Points on a hilly landscape, in no order, each with its height.
A climber steps from a point to the highest of its 2 nearest points, and stops where none of them is higher. Distance is the straight distance between rows; heights are no part of it.
Z616: [-11 -19 -27   1  -1 -25 -10  13  21  -9 -24   3   2 -20 -14 -29  22   9
   4  18 -18  -7 -15 -33 -18 -19  -3  27]  height 3.68
Z251: [ 12  29  -2  -4  34 -15 -22   2 -14  51   5   8  15  -3   1   5 -38  51
  21 -19  30 -44  14  23 -12 -21  -5  34]  height 2.46
Z161: [ 10  16 -15  10  34 -53   6  25  26  21  23  27 -14  16   1 -10 -11  13
  -6  31  13 -21  -2  31 -22   3  24  -5]  height 4.24
Z40: [ -1 -29 -15  -9  17  -1 -53 -32 -42  -1  -2 -11  39 -14  12  -7 -37  39
  12  -7  -1  -5  17 -20  -2  26  -2  10]  height 4.04
Z516: [ 15   7  28   4 -30 -13  -9  14  18  -9   9 -25 -24  -9  43  -8   9 -12
  -6  10   8  28  -8 -20   3   9 -28  31]  height 5.16
Z229: [ 10  10   7  22  25 -29  24  34   0  35   6  31 -28  29  27 -30  -8   7
  30  -1  39  31   3  45 -15 -65  -3  19]  height 3.87
Z533: [-21 -20 -17  -4   1   8 -43 -49 -38 -12  -9  -4  18 -22   8  14 -31  40
  -5 -29  -8 -20  41  -2   9  35  17  -3]  height 4.34
Z315: [  1 -11  -7   9  23 -20  13  21  -9  -5  38   1   7 -16   8  10 -12 -13
   2  33  -4  28  14   6  -8  28  12  -4]  height 4.25
Z301: [ 24   3   2 -10  47 -31  -2  18   4  55  10  19  18  20  -7 -16 -10  30
  18   6  31 -21 -21  20  -1 -33   3   7]  height 5.42
Z82: [-15  15 -16 -50 -32  42   4 -30  24 -24 -19   7  15  21  -7  31  19 -15
 -19 -17 -39  -7  18 -16 -13  -8  -7  -8]  height 4.52
Z981: [-12 -11 -14  19  20  -1  -1   9 -21   7  19  21  29 -23  -8  32 -25  -1
  -4   5   3  14  35  24 -10  30  30 -14]  height 3.93
Z72: [-14 -30 -39  28  16   0 -14  -5  42 -51 -23  -5  17  -6 -30 -23 -19   3
  23   0  -9  -3  -8   6 -16 -15   3 -18]  height 5.59
Z773: [-22   5   0 -24 -31  38  -6 -13  18 -62   4 -13 -18  -7  -3  26   9 -34
 -34  -8 -40   7  17 -18  -5  38 -10   5]  height 4.81
Z967: [  1 -25   3  39  -9 -25  10  13  32 -21   1  -7  16 -28  -3 -11 -13 -42
  -4  27   6  32  -5   7  -7  29  -4 -19]  height 2.93
Z100: [-54 -33 -42  -9   6  20 -17  -2  29 -52 -17  28 -15  -4 -45   4 -15 -21
  -7 -11 -36 -10   0   8 -18 -16   7 -23]  height 6.76
Z10: [-15  -7 -15   6  -4  -2 -13 -25  20 -52   5 -11  -8  -9   3   3  -4   6
  -7  -9 -20 -16  27 -25 -12  25  -4   6]  height 5.70
Z218: [ 32  -8  17  21  17 -46  23  25 -15  35  28  41 -22  29  36 -51 -18 -15
   5  16  38  70 -11  59  -5  -8  -6 -11]  height 2.27
Z175: [ 38  -2 -33  39  27 -18  34  53  18  26 -24  36 -11  -7 -26 -57  29  -9
  14  57  15  30 -37  21  14 -24   4 -26]  height 7.08
Z953: [  0  17  15   1   8  12   3 -10  -7  22  14  -7  -3   6  28  32  -4  28
  19 -27  19   0  34   7   8 -33  -1  22]  height 5.08
Z704: [  8  -7  11 -37   3 -12 -46  -2 -14  29  -2   3  20   0  -4   8   1  32
 -18  -3  11 -25 -13 -22 -10   7   7  20]  height 3.49
Z796: [  5   5  -2  23  -7 -49   9  47   9  34 -12  28 -20  -4  15 -37  -8  -6
   7  31  48  22 -19  29 -17 -29  -3  -5]  height 2.70
Z588: [-10 -12  -5 -26  41  26 -17 -20  11  26 -16   5  43  14 -46  14  -2  16
   3 -24  -5 -52  -5  10 -14 -51  13  11]  height 6.27
Z362: [  7   9 -20  39 -20 -10  31  33  34  14 -58   3 -40 -29 -25 -44  16 -20
  26  37  -3  -4 -62 -18  26 -25  -5   0]  height 5.22
Z469: [ 26  -5  30  16 -42 -26  69  27  17  25  14   6 -23   2  23 -61  16 -55
 -10  11 -12  53 -50  10  30  -5 -42  -5]  height 2.78
Z467: [  3 -25  25   3 -24  15  37  24  10  -8  -6 -12   9 -23   9 -30  16 -59
  -7  18 -26  46 -30 -25  20  -6 -31   5]  height 4.27
Z109: [  0  26  19   6  40  32 -33 -26  -5  46  14   2   0   5 -17  39 -18  34
  -3 -36  11 -77  29  24  -7  -1  11  44]  height 0.70
Z464: [-30 -11 -29  14 -34 -10  15  -3  32 -35 -13 -10  -2 -37 -12  -7   7 -24
  -4   4 -30  24  17  -8  -2   3  -4  10]  height 3.99
Z9: [  9   5   5   4   0 -32  29  37  16  14  19   1  -9  -1   9 -22   9 -25
 -10  45 -24  18 -29   0   5  15   4   6]  height 3.16
Z7: [  7  -2  19   3 -26 -13 -19 -19 -15 -14   4 -29  13 -17  19  15 -23   8
  -2  -1  11  10  -8 -14  11  41  -7 -13]  height 1.31
Z372: [-21 -19  -8  22  22  14 -41 -33 -32  16 -20   8  34 -14  -5   7 -28  32
  -2 -38  14 -40  39  11 -12  11  21  -2]  height 4.78
Z763: [ 11   0 -14   7  16 -41  -2  26  25  19 -10  16 -23   5 -15 -26  27   7
   8  38   4 -23 -25 -11 -25 -23   7  26]  height 3.40
Z711: [ -9   9   4  29  31  16  12   2  -2  28  -4   7  21   0  12  20 -13   8
  23 -23  27  -8  41  27 -20 -39   5  14]  height 4.69
Z706: [  1 -42  -3  13 -14 -16 -22  -1  21 -15 -22 -17  39 -19 -13 -50 -10 -16
  -3  20 -30  13 -43 -23   6  26 -11  -1]  height 1.49
Z611: [-15   2  -5  20  34 -13  12  39   3  27  -9  22   0   1   2 -11  -2   6
  24  -2  38   2  17  26 -31 -66   8  19]  height 4.22
Z397: [ 12   0  31 -41  18   7  -9 -14 -17  32  24 -10  25  23   8  23  19  17
 -31 -12   8 -33  -6 -22   8   8  10   1]  height 3.29
Z258: [  3  20   8   5 -45  21 -32 -32 -47 -49   3 -43 -20 -22  21  23  11   8
 -16 -10  10  -2  32 -12  33  67 -10 -15]  height 1.16
Z299: [-17   3  10 -21 -54  23  39 -12  -4 -33  13 -56  -2 -25  10   3  16 -52
 -25   2 -14  41  23 -14  23  32 -22  -1]  height 3.91
Z261: [ 12 -38  12  -4   3   9  16  23   4   6 -16   1  12   1  -2 -31  27 -35
  -6  17 -17  26 -49 -42  16 -32 -25   2]  height 4.51
Z437: [ 13 -25 -13   8  14   6  20  23  13  14 -39  17  11  -3 -35 -33  29 -22
  16  26 -14  12 -47 -31   2 -37   9  -3]  height 4.91
Z867: [-17  -1   4  -4 -54  40  14 -42 -35 -49  14 -38 -21 -26 -15  31  21 -38
 -16 -14 -27  33  49   2  11  63  -2  -9]  height 4.79
Z940: [-28   5 -15 -27 -12   4  16   3   4   4   1   7   8 -10   1  30   8   9
  -7 -12 -17  15  26  -6   2 -17   9   9]  height 2.56
Z50: [-18 -15 -18 -19  24  26 -10 -46  25   5  -8   8  46  22 -41  17  -9  19
 -11 -38 -23 -44   3  15 -15 -13  21 -22]  height 5.36
Z260: [ 26  -5  21 -14  13   3 -33  -3 -43   2  20 -15   8  -5  45   3 -17  23
   8  -6  22  13   9 -30  20  16 -22  15]  height 3.18
Z640: [-19   3 -18 -25 -21  12  13 -18  17 -31   6   7  14  -6 -38  24   1  -3
 -18  -9 -59  23 -10  -8  -4  31  18  -7]  height 3.37
Z750: [ 43  -5   8  37   8 -31  39  45  16  22   8  35  -7  15   9 -42  -1 -25
   7  19  37  65 -32  41   2 -17 -18 -32]  height 2.44
Z249: [ 14   6   8  10 -23  -9  25  44  26   9 -26  -3 -43 -13   9 -31  19 -27
  10  29 -14  13 -52 -20  26 -29 -19  28]  height 4.75
Z670: [ 22   6  16  12  10 -24  38  10  -3  32  29  12  11  18  30  -2   1  -5
   1   4  16  34   1  17   4  -4   5 -10]  height 2.86
Z590: [-20  22  -2 -32 -52  68  14 -51 -23 -72  19  -9 -23  -2 -25  25  17 -25
 -37 -31 -46   9  44  -2   2  67  -6 -20]  height 4.46
Z321: [ -9  -4 -17  36  12 -21 -12  -9  26 -26  10  14  -9 -15  -6  12 -18  13
  10  -3   7 -16  21   5 -27  11   4   6]  height 5.26
Z860: [ 14  -4 -16  -5  52  -5  -9  35   4  34 -21  25   9   8 -73 -16  11  14
  28  20  25 -45 -36  26 -24 -51  21  11]  height 5.07
Z559: [-33 -23 -32  -2 -20   1  -5   7  36 -47 -19  -9 -13 -36 -26 -29   6 -25
 -16  13 -60  -4  -9 -18  10  13  -7  19]  height 4.26
Z484: [-15  11  -2   2   1  35 -14 -28   0 -13  -8  -6  -2   3   2  46  -6  20
   9 -36   3 -14  39   5  -7 -10   4  16]  height 4.70
Z791: [-10  31   7   7  15   3  30   1   8  52  17  27   0  23  15  35   0  -7
 -11 -11  13 -17  40  52 -12 -12  35  -4]  height 6.19
Z518: [ -8 -22   0  -3  23   3 -31 -39   4 -19   4 -19  23  16  -3  14 -15  17
  -6 -24   4 -56   7 -10   0  16   2 -22]  height 6.69
Z738: [-27 -34  -8  20 -13  18 -29  -4  16 -24 -32  10  16  -6 -11   6 -14 -30
   2 -12   3  -5  10   6 -46  -6  14 -19]  height 3.42
Z877: [ 11  11  -1  -6 -13 -20 -11  35  34 -11  -4 -14 -38 -10  -3 -23  17  -6
   5  42 -23  -9 -39 -26  12  -6 -22  40]  height 4.73
Z929: [ -5  13  15  -8 -13  -5  30  10  -9  18  26   5 -11   4  24  37   5 -13
  -5   4   1  36  23  10   3  -7   7   6]  height 2.72
Z948: [  0  -2   2  10  -4 -12 -27   2  17 -33  -1 -26 -18  -6  32  -7   0   2
  -1   4   7  -5   3 -35  -4   9 -23  25]  height 5.37
Z960: [  5 -25  -9   7  12 -33 -23  18  12   4  -1   7  39 -14  -8 -13 -28   1
   2  22  21  -5 -30  -4 -10  13   3 -29]  height 3.10
Z933: [ -7 -22 -26 -35  20  -7 -67  -1 -39   9 -13  10  20 -19  -8  -8 -47  39
   5  -3   3 -32  15 -15 -22  12  -6  28]  height 3.76
Z351: [ 12 -20 -41  38  17 -10  17  43   1  16 -53  25  10 -35 -46 -51  23 -10
  23  46  -6  21 -44  -4   6 -20  14  -8]  height 5.71
Z317: [ 28  -4  -4  20   5 -51   1  36  22  36 -35  14 -24  -2 -18 -64  29  -6
  10  42  19 -27 -52 -20 -10 -30  -4  14]  height 3.14
Z231: [ -2  27   6 -21 -10  -3  -1   6   0 -32  41 -20 -35  -2  13  15  10  -3
 -29  20 -21   1  13 -12   7  51  -6  16]  height 3.46
Z663: [  0   4  21  28   8  21 -10 -42 -40  30 -13   1  34   2  10  33   2  26
   1 -32  12 -35  41   2   6   9  20   2]  height 5.38
Z230: [  0  21  -3  -9  25 -28   2  13  22  -1  45  14 -26  19  -6  20 -10  19
  -7  15 -13 -23  -5  11  -5  24  14   6]  height 4.57
Z452: [-13 -27  -2  40  -1   0   4   0  30 -29  -9   6  20 -10  -5  15  -2 -38
  -6   5  13  13  21   7 -27  15   4 -30]  height 3.12
Z866: [-47 -21 -32 -17   5  29  -6 -27  17 -44   6  17  -9  -1 -26  33 -20  -2
  -9 -40 -29   0  29  13  -7  -5   3 -16]  height 8.13
Z988: [-19   8 -19 -34 -37  15   7  -1  40 -14 -32   9   8   5 -24  24  14  -7
 -11  -3 -32  -6 -24 -18  -5 -27  -3 -11]  height 4.92
Z624: [ -5   2  -7  -2  54  18  -3  20  19  32 -20  15  38  12 -53   2  -1  14
  17 -14  18 -47 -13  35 -28 -62  15  12]  height 5.28
Z227: [  3 -20 -45  17  32 -13 -20  44 -15  12 -58  27  13 -32 -66 -52   6   8
  22  40  15  -7 -39   0 -23 -20  23  -8]  height 4.71
Z13: [ 10 -30   3   8  23 -16  17  20  11  -2  10   0  40   2 -10 -16 -16 -14
   1  19  16  17 -48 -11  16   0  -7 -38]  height 2.87
Z122: [  9  38   3  -4  -5  42 -26 -23 -62 -19  12 -16 -27  -6  28  36  32  33
 -24 -28   9 -40  60  12  52  29   6   5]  height 0.99
Z80: [ 18   0  -3  33 -10 -50  16  55  10  40 -24  25 -25 -15   6 -70   7 -14
   5  39  23  13 -55   5   2 -22 -15   1]  height 2.92
Z182: [  4 -15  11   1  -9  14  32 -33 -12 -36  16 -53  30   2  11  -4  -6 -14
   4  -4 -18  37  -3 -26  16  24 -10 -24]  height 6.29
Z620: [-31  13 -11  17  46  10 -17   0  11  34 -11  15  30 -13 -36   2 -26  21
  -6 -29  35 -69  27  42 -37 -26  12  10]  height 3.31
Z785: [ 10  12   0  -9 -20 -22  34  22  21  14 -10  10 -15  12  12  -6  10  10
  18  -4   5  32 -33 -15  19 -55 -26   3]  height 2.32
Z300: [ 20  10  36 -34   1  58 -19 -32 -61  -9  12 -33  18  15  24  28  29  14
 -25 -24  12  -9  16 -19  35  33   2 -14]  height 2.96
Z751: [-14  39  19   4  -6  26  16 -18   5  30  11  17 -16  16  22  62 -11  -4
 -12 -26  14 -41  45  33  -1  -4  17  -4]  height 7.01
Z194: [-14  -7 -38  10   6 -19  13  33  28  -1 -28  29   1 -12 -33  -4  11 -15
  -3  27  -6 -10 -22   5 -10 -20  18 -19]  height 4.83
Z912: [ 22  15 -15  -3  11 -11  39  38  21  42 -30  37  -9  27 -33 -18  25  -9
  17  28  11  -2 -65   8  11 -48  16 -29]  height 7.46
Z581: [ 13  42  24 -41  -7  18  -3 -13   4  -6  21 -19 -29  39  28  27  44   6
 -35  -7   4 -33  23 -20   5  19  -1   6]  height 6.62
Z380: [-23 -39 -23   4   7  19 -32 -38  25 -51  -9 -18   8  20 -13  -9 -16  -5
  16 -20 -38   3  -6  -3 -15  -6   2 -14]  height 6.28
Z869: [-27   6 -16 -17   1   6  14  22  17   6 -18  12   7  -7 -11  28  -1   6
   9  -7   6  11   0   5   1 -60   0   3]  height 2.37
Z739: [  4  27  10 -16  30  50 -38 -42 -22  11   7 -12  -4   8  -8  41   9  45
  -8 -45  -6 -57  39   2  16   9   5  36]  height 0.81
Z994: [-22 -29 -17  15   4   4 -61 -22 -12  -1 -36   9  39  -7 -22  -8 -31  26
   7 -25  12 -23   9  16 -52   3  22  -9]  height 4.23
Z925: [ 21 -14  11   5  -8 -27   2  22   6   2  -2 -16  20 -23   7 -54   1  -6
  -4  27 -27  20 -41 -34  14  22 -28  25]  height 1.58
Z107: [-10  -5 -20  -6  -9  -9  10   3  29 -18  -7   2  19  -7 -44  -3  -5  -9
  -5  19 -48   8 -38  -7   7  28  14 -19]  height 3.13
Z808: [ 23  27  45 -15 -34   6  12   7 -14  -2  29 -32 -41  11  57   0  18 -24
 -17   6  13  54   6  -7  17  21 -26  16]  height 4.98
Z789: [-10 -15 -18 -16  -2 -17 -50  17 -19   9 -24  15  20 -31 -13 -11 -38  24
   9   8   4   5 -17 -15 -17  -2  -5  14]  height 3.47
Z411: [ 18  20  32  20 -15 -30  21   2  -7   7  42  -8 -35  16  44   6 -10 -18
   8  26   8  44  13  22  -2  37   8   8]  height 4.65
Z462: [-10 -13 -42  24   5   0 -37  26  10 -32 -53  13 -32 -34 -66 -37 -17   1
  39  31 -23 -23 -54  -3 -23  -6   9  21]  height 6.26
Z186: [ 12  20  11 -19  -7  -6  16   7  27 -11  22 -15 -13  17   2   4  18 -17
 -14  21 -33  -1 -29 -20  -3  22  -1  14]  height 3.33
Z369: [ 20  12  26  11  -7 -35  55  18  18  20  26   8  -2  25  23 -28   7 -42
  -8  32   3  41 -13  21  -6  16   9 -17]  height 3.01
Z525: [ -4   0   8  15 -38  33   6 -45 -33 -16  -5 -14  -5 -11   7  53  12  -5
  11 -25   0  20  62   5  20  22   6 -11]  height 5.48
Z190: [ -2  10  18   6 -21 -51  13  24  12  24   7  10 -42  18  48 -23  -4 -11
  -8  16  27  19 -17  13   2 -22  -3   2]  height 2.53
Z534: [ 29   6   1  -6   8 -32   9  10  -8   9  20 -13   5  -1  22 -31   0  23
   7  14  -8  34 -19 -26  15  11 -23  23]  height 1.65
Z748: [ 26  11  16 -25   9  -4  10   5  33  16  11   5  -3  43 -12  21  24  -5
  -4  13 -12 -24 -23 -13 -13  -9  11   5]  height 3.15
Z69: [-23 -23 -25 -45  13  15 -51  -8   5 -30   1  -2  -8  -1 -28   7 -15  24
 -11 -15 -29 -18 -13 -11  -3  -9  -1  12]  height 1.95
Z771: [-16 -18  -5 -22  -5  25 -59 -36 -24 -31  11   5  -4  -8 -15   7 -11  19
 -33 -22 -35 -12  10 -10  -4  65  14  -6]  height 3.94
Z831: [ 20 -22   6  32   1 -10  33  39  23   2  -8  14  12  -3  -6 -23  -3 -33
  16  14  25  40 -45   6  14 -24 -17 -35]  height 2.65
Z813: [ 20  24  37 -27 -18  49  23 -23 -65 -17  31 -52   4   7  30   6  33  -6
 -26  -1  -1  17  16 -28  21  53   5 -11]  height 2.82
Z805: [ 19  19  40 -21  28  33  -2 -33 -47  28  30 -21  21  29  24  30  18  19
 -10 -19   4 -37  16 -12  31  18   9  -2]  height 3.11
Z104: [  5  13   3  20 -33  -9 -32 -37 -22 -27   5 -20 -18 -22  23  23 -14  33
   2 -13  11 -17  32 -13  19  59  -5 -13]  height 1.23
Z494: [-43 -10 -42  -6 -13   9   0  10  33 -22 -42  33   0  -3 -52   7   4 -23
  -3   7 -33 -19 -26   1 -18 -31  12 -25]  height 5.69
Z171: [  7 -15 -18  39  32  -4  -4  13  27 -20 -20   8  27  -1 -21  -7 -18   9
  35   2  23  11   3  22 -26 -27   0 -18]  height 4.95
Z213: [-14  -3   4  17  -3  47  -3 -56 -45 -14  -2 -10  19  -4   7  42  -1  14
   2 -40 -12 -21  57  14  27  19  20 -17]  height 6.06
Z900: [ 21  32  19   8 -39  36  -7 -30 -74 -38  12 -34 -30 -11  26  28  45  14
 -12  -8   8  -4  58  -4  47  51   1  -9]  height 1.08
Z304: [ 11  13  12  33  -5 -23  17 -22 -50  18  32  -6 -20  -2  47  16 -13  18
  19  -2  30  14  58  20  25  18   3   0]  height 5.09
Z641: [-44  -6  -7  -9  24  12 -43  -5   2   6 -11  22   5 -10 -49   1 -14  31
  -7 -45  15 -79  16  17 -52 -29   6  18]  height 2.88
Z128: [ 18   6 -10   8   2 -43 -16  29  -2  26 -28  28  12 -16 -14 -33 -21  33
  29   9  32  -2 -33  -8 -25 -27  -5  16]  height 2.91
Z723: [ 17  16 -23  29 -12   6  41  40  24  26 -59  32 -25  -3 -31 -23  26 -36
  22  37   9  10 -50   7   9 -36   9 -28]  height 6.07
Z277: [  9 -28  -6 -13  21  -8 -17 -34  22 -12  -8 -17  28  21 -14  -8  13  15
  -3  -9  -9 -32  -7 -32 -17 -13  -4  -7]  height 7.53
Z98: [-15 -14 -41  -4  28 -21 -35  26  -4   5 -35  24  16 -18 -64 -31 -19  30
  21  19  16 -41 -30  13 -35 -14  14  -4]  height 3.92
Z842: [ 24  -1  -9  22  15 -38 -11   7  -1  26 -14  25  30  -6   4 -18 -17  24
   8   1  36  -6   9   0 -44   2   2   8]  height 2.69
Z446: [  5   0   0  -9  14 -24 -39   5  -6  26 -17   4  21  -7 -17 -14 -27  45
  27 -15  44 -39 -17  -6 -27 -29 -11  25]  height 2.68
Z289: [ 20  11  15  17  22 -32   6  -3  -7  47  15  17  19  20  29   1  -6  23
   2  -3  24  -2  17  11 -14   5  20   2]  height 2.71
Z806: [ 20  -9  26  -3 -23 -29  44  28  -4  28  16  20  -5   8  25 -28   5 -28
  -9  -6  19  51 -50  -2  22 -17 -36 -26]  height 2.64
Z141: [ 20  -5  17  -9  15  -3 -21   4 -28  20   3   3   8   3  30 -12  -2  33
  15 -18  24  11   8 -29  -7 -21 -24  36]  height 3.30
Z797: [  1  39  32  25  26  35 -21 -23 -22  54   9 -13   2   7  22  35 -17  22
   7 -32  25 -57  33  28  19 -10   2  26]  height 0.60
Z677: [ 22   4  18 -30  34 -34 -11  18 -18  54  35   9  -3  23  25 -13 -22  29
   9  -4  29 -12 -17   4  17 -31 -19  13]  height 5.01
Z303: [-14 -16  -1 -25   7   0 -40 -19 -13   6   8  10  21  -4 -17  17  -8  15
 -34  -8 -20 -21  -1 -16 -13  39  19   0]  height 3.71
Z238: [  9  19  15 -20 -38  21  66 -24   0   5  12  -6  25  25  19  27  12 -37
  11  -7  -2  41  21  -9  10 -12 -23 -25]  height 4.01
Z241: [ 20  24  16   8  12 -18  -2   9 -13  54  -3  16   7   6  21 -10 -33  44
  35 -21  40   7   6  26 -16 -38 -11  31]  height 2.29
Z99: [ 15  -4  20  16 -10   4  37 -32 -53 -22  39 -47  10  -8  23   9  -5  -1
  18  -2  11  36  25 -15  29  38  -4 -16]  height 5.85
Z820: [ 30  13 -34  24  38 -29  22  58  12  39 -18  40  -7  10 -26 -44  17  26
  23  45  31  17 -23  44   2 -38  17 -21]  height 5.84
Z965: [ 18  -4  -6   1  27 -12  12  35   7  35 -19  26   6  17 -29 -19  10   5
  17   9  26  -8 -40   6  -4 -56  -2  -6]  height 6.20
Z961: [-37 -39 -30   8  13   5 -37   6  10 -23 -51  12  17  -3 -53 -34 -12   4
  21 -12  -8 -17 -17  16 -55 -38  21 -12]  height 3.82
Z532: [-17  -7   0  -5 -39  39  -7 -33  -6 -42   0 -22 -11 -13   9  35  12 -23
 -12 -17 -10  22  48 -12   1  31  -6  -3]  height 5.11
Z453: [-13 -12 -30  12 -10   4  11  19  33 -11 -62  -3 -25 -23 -36 -34  20 -30
  16  33 -28 -25 -59 -28  34 -27   0  -5]  height 4.67
Z65: [-22   2 -29 -17 -41  11  24  13  39 -13 -49   0  -9  -9 -27  -9  22 -38
  -4  23 -41  -8 -45 -30  31 -24  -8 -13]  height 4.45
Z86: [ -2  -7  -2 -39   5  36 -38 -15   1 -23   0 -22   2   4   4  20  18  11
 -20 -10 -19  -1   9 -23   3   8  -2  16]  height 1.82
Z6: [ -8  -9  -5  -1  23  26  19 -26  23  -8   1   0  46  23 -19  29 -10 -10
  -1 -19  -9 -22  14  18   1  -5  14 -43]  height 4.72
Z147: [-38 -15 -29 -24  20  11 -24  16  12 -19 -14  13  -4  -8 -36  13  -6  16
   8  -6  -7 -26 -16   1  -8 -47   7   9]  height 2.13
Z316: [ 14  37  33  11  19  27  -5 -17 -50  59  16 -15 -18  14  57  17  -8  26
   2 -32  30 -28  39  31  53 -21 -10  23]  height 0.51
Z737: [  6 -14  19   0 -38 -11   0  -2  15  -6  -8 -25  34 -16   3  -9  -9 -17
 -17   8 -14  24 -36 -18   5  39  -5 -14]  height 1.39
Z264: [ 33 -10  21   0  13 -10   5  21 -12  25  11  17 -16  26  39 -26  16   5
  12  -2  14  30 -21 -23  -7 -37 -32  39]  height 3.45
Z188: [ 12  16  20  15   8  -7  21 -11 -29  40  28   3 -14  11  56   3 -10  25
  17 -28  28  26  38  20  25 -22  -6  19]  height 5.40
Z217: [-18   1 -10   5  31  -2  -3  22  18  24   1  29  23  -2 -19  27 -17  -2
 -13  -7  20 -35  15  34 -24 -20  21 -14]  height 3.81
Z272: [ -4 -18 -15  -9 -13   0 -49   8  27 -30 -39  -2 -29 -15 -53 -17  -2   2
  12  19 -34 -29 -55 -20 -25  -6  -1  29]  height 5.46
Z799: [-26  -4   4 -20 -25  48 -23 -35 -33 -53  16  -6 -14  -8 -18  26   2   2
 -37 -29 -34   5  30  -5   7  70  13 -18]  height 4.18
Z291: [-36 -47 -18   9  14  13 -49 -14  12 -20 -23  19  15   2 -39 -15 -19  -6
  -5 -20 -17 -22  -6  18 -52   3  22 -20]  height 3.77
Z857: [ 10  44  12 -15 -26  16   7 -15 -34 -31  37 -40 -41  -7  31   5  32   2
 -31   2 -13   6  37 -19  11  66   0  14]  height 3.59
Z105: [-13 -24 -14  -9 -17  23   6 -40  23 -48 -12 -36  27   9  -2  -8  -2 -20
  10 -16 -45  24  -3 -20   1   1  -4 -18]  height 6.86
Z689: [ -1   6  12 -15  -3  38  44 -34   2   4   7  -5  48  22  12  39   1 -19
   8 -15  -9  16  18   0  10  -7   5 -31]  height 4.28
Z631: [ -9  -2  12  18 -31 -24  40   2  20  -8  24 -25   1  -7  24   7   0 -45
 -10  16  13  19  10   5  -4  32  -8 -26]  height 2.75
Z319: [-40 -13 -11  -7   3  44   8 -49 -16 -32  16   4  10   0 -12  43 -20  -4
 -12 -39 -29 -15  54  21  10  15  12 -29]  height 6.91
Z608: [ 13  25  37  -3 -29 -16  41  12   0  -1  45 -30 -42  12  38 -18   1 -39
   0  27 -14  60  -4  17   5  25  -7  20]  height 4.80
Z775: [ -2  30  24  -9 -54  17  40 -30 -27 -27  26 -48 -24 -12  27  19  37 -26
 -22   3   2  31  44 -13  22  43  -5  -4]  height 3.74
Z168: [ 16  41  31 -19  -4  20  20 -21 -12   9  28 -22 -30  43  55  29  26   2
  -8 -12  15 -14  40   9  26  -4  -1  -1]  height 6.23
Z729: [  2  -5  36 -15 -45  12  48   9  -4  -8  24 -32   0 -13  18  -1  12 -61
 -13  12 -10  61  -4 -13  19  15 -29  -5]  height 4.08
Z435: [-18  21  21 -16 -10  25  21 -11   1  -2  24  12 -10  22  18  61   4 -28
 -21  -8  -2 -28  37  10  -2  22   9 -23]  height 7.99
Z330: [-12  29  10 -39 -24  36   7 -22  -5 -35  21 -15 -17  17  18  44  21 -16
 -35 -10  -2 -19  26 -14  15  30  -6 -26]  height 7.16
Z891: [-21 -24 -18  23  21  10 -22  13   7 -20 -44  10  43 -10 -33 -13 -17   7
  34 -20  24  -1  10  28 -53 -41  16 -13]  height 4.38
Z812: [ -8   3 -19  15  14 -24  19  31  26   7  13  27   0  -1 -13   4   2 -18
 -20  22  10  -1   6  27 -19  -2  24 -25]  height 4.29
Z403: [  1  41   9 -19  -3  31 -23 -27 -20  13   5 -16 -14   7  27  42  23  38
 -19 -32  16 -38  50   3  31   7   8  13]  height 0.90
Z788: [ 18  14  29  34 -19 -36  49 -24 -26  25  36  -6 -21  17  40  -3  -7 -24
  13   8  30  49  36  47   6  36  14 -21]  height 4.43
Z622: [ -1  23   5 -31 -31   0  26  14  27 -13  -3 -15 -12  -1  14  13  12 -14
  -6   4  -8  29 -25 -20  29 -25 -22  -1]  height 2.19
Z871: [  2  -5   8  -6  22  21 -34 -20  14 -14  -1  -4  -3  15 -15  33  -1  21
  12 -20  -1 -35  12  -7 -36 -11   2  26]  height 4.39
Z713: [ 34  -3  14  20  23 -27  28  32   2  32  10  38 -36  41  26 -45   7   0
  19   1  20  31 -39  18 -14 -50 -22  14]  height 3.63
Z500: [ 32  19  41  -4  -9   4   7  -9 -40  20  31  -3 -25  23  65  -1   6  21
   6 -32  31  39  19  -1  34  -7 -28  12]  height 5.64
Z440: [-32 -16 -11 -19 -26  24 -29   3  19 -58   0 -31 -17 -31  -8 -11   1 -25
 -26   4 -50  23   6 -10   6  33 -13  21]  height 4.56
Z609: [  9 -10   2 -25  -2   6  -5   7  -8  -9   4 -18  12  -6  13   0  16   7
  -7  -1 -23  36  -8 -34   7   3 -10  20]  height 1.73
Z14: [ 29   8  40  -1 -20 -21  65   7   2  23  31  14 -22  44  37 -45  17 -41
 -13   7 -18  58 -32   9  -4  -4 -20  -1]  height 2.89
Z488: [ 15  -5  -3  -9 -19   1 -25  13  33  -5 -35 -12 -27  -9 -34 -24  33  -9
  -1  29 -37 -25 -60 -33   8  -6 -10  36]  height 5.02
Z999: [-18 -11 -13   5  -7   3   3 -26  -7 -16  15  11  27 -20 -21  35 -17   6
 -11  -7 -30  25  16  10  -9  46  28 -16]  height 3.62
Z505: [ -3  28  10  23   5   0  12 -28 -27  -6  36 -13 -23   3  35  36   0  23
   9 -14   6 -29  58  10  27  24  11  -7]  height 4.77
Z322: [ 13  17  14 -31  24 -19 -20  25 -28  26  43   2  -9  12  28  17 -32  19
  -4  10  18  -7  -6   7  20  13   1   9]  height 4.74
Z245: [  1  16  -3  20  24 -12  -4 -14   6  -8  38  11 -22   6  11  33 -26  25
  14  -5   6 -33  35  15  -9  24   4  13]  height 4.88
Z455: [  3  23  24 -17 -39 -24  25  12  13  21   8   4 -37  20  48  -4   7 -15
  -9  -9  25  43  -9   2  13 -39 -27   2]  height 2.43
Z612: [-23 -33 -38  -5 -17  -8 -18   0  26 -19 -52  -8   8 -24 -29 -42  15  -3
  -4  13 -51  -6 -30 -32   2 -14   7  17]  height 3.95
Z585: [ -1  11  14  -9  24  -6   6  16 -32  -2  56 -10 -12  -5  26  26 -27   6
   1  18   8   2  22   3  14  38   8   4]  height 4.50
Z719: [ 10 -14 -19   9  -6 -24 -26  33   2   7 -42  18  15 -31 -26 -32 -20   7
  24  30   1  14 -56 -16  -4 -10  -5   9]  height 3.17
Z954: [ -5 -39 -39   5  27 -27 -43  21   3 -15 -17  16  27 -20 -38 -39 -36  10
   9  33   4 -25 -20   2 -20   9   5 -12]  height 3.43
Z237: [ 14  32  41   0 -25   8  38 -28 -45  13  30 -21 -39  34  66  11  20   3
   2 -26  28  23  36  10  49 -10 -18 -10]  height 5.89
Z546: [ -5 -11  -4  -8   0  14 -30 -51  -2 -53   6 -39  -4   5  13   4   1  16
 -13 -25 -11 -34  17 -34   8  37  -9 -17]  height 6.10

Call two points neighbours if one is among the 2 nearest of the other. Go from one point of each pair to the other, from neighbour to neighbour, staying as high as possible. Name the lowest point that can't be avoided.
Z277 and Z866 -> Z161
Z462 and Z175 -> Z877
Z175 and Z588 -> Z860
Z435 and Z277 -> Z505
Z435 and Z105 -> Z291
Z912 and Z175 -> Z820
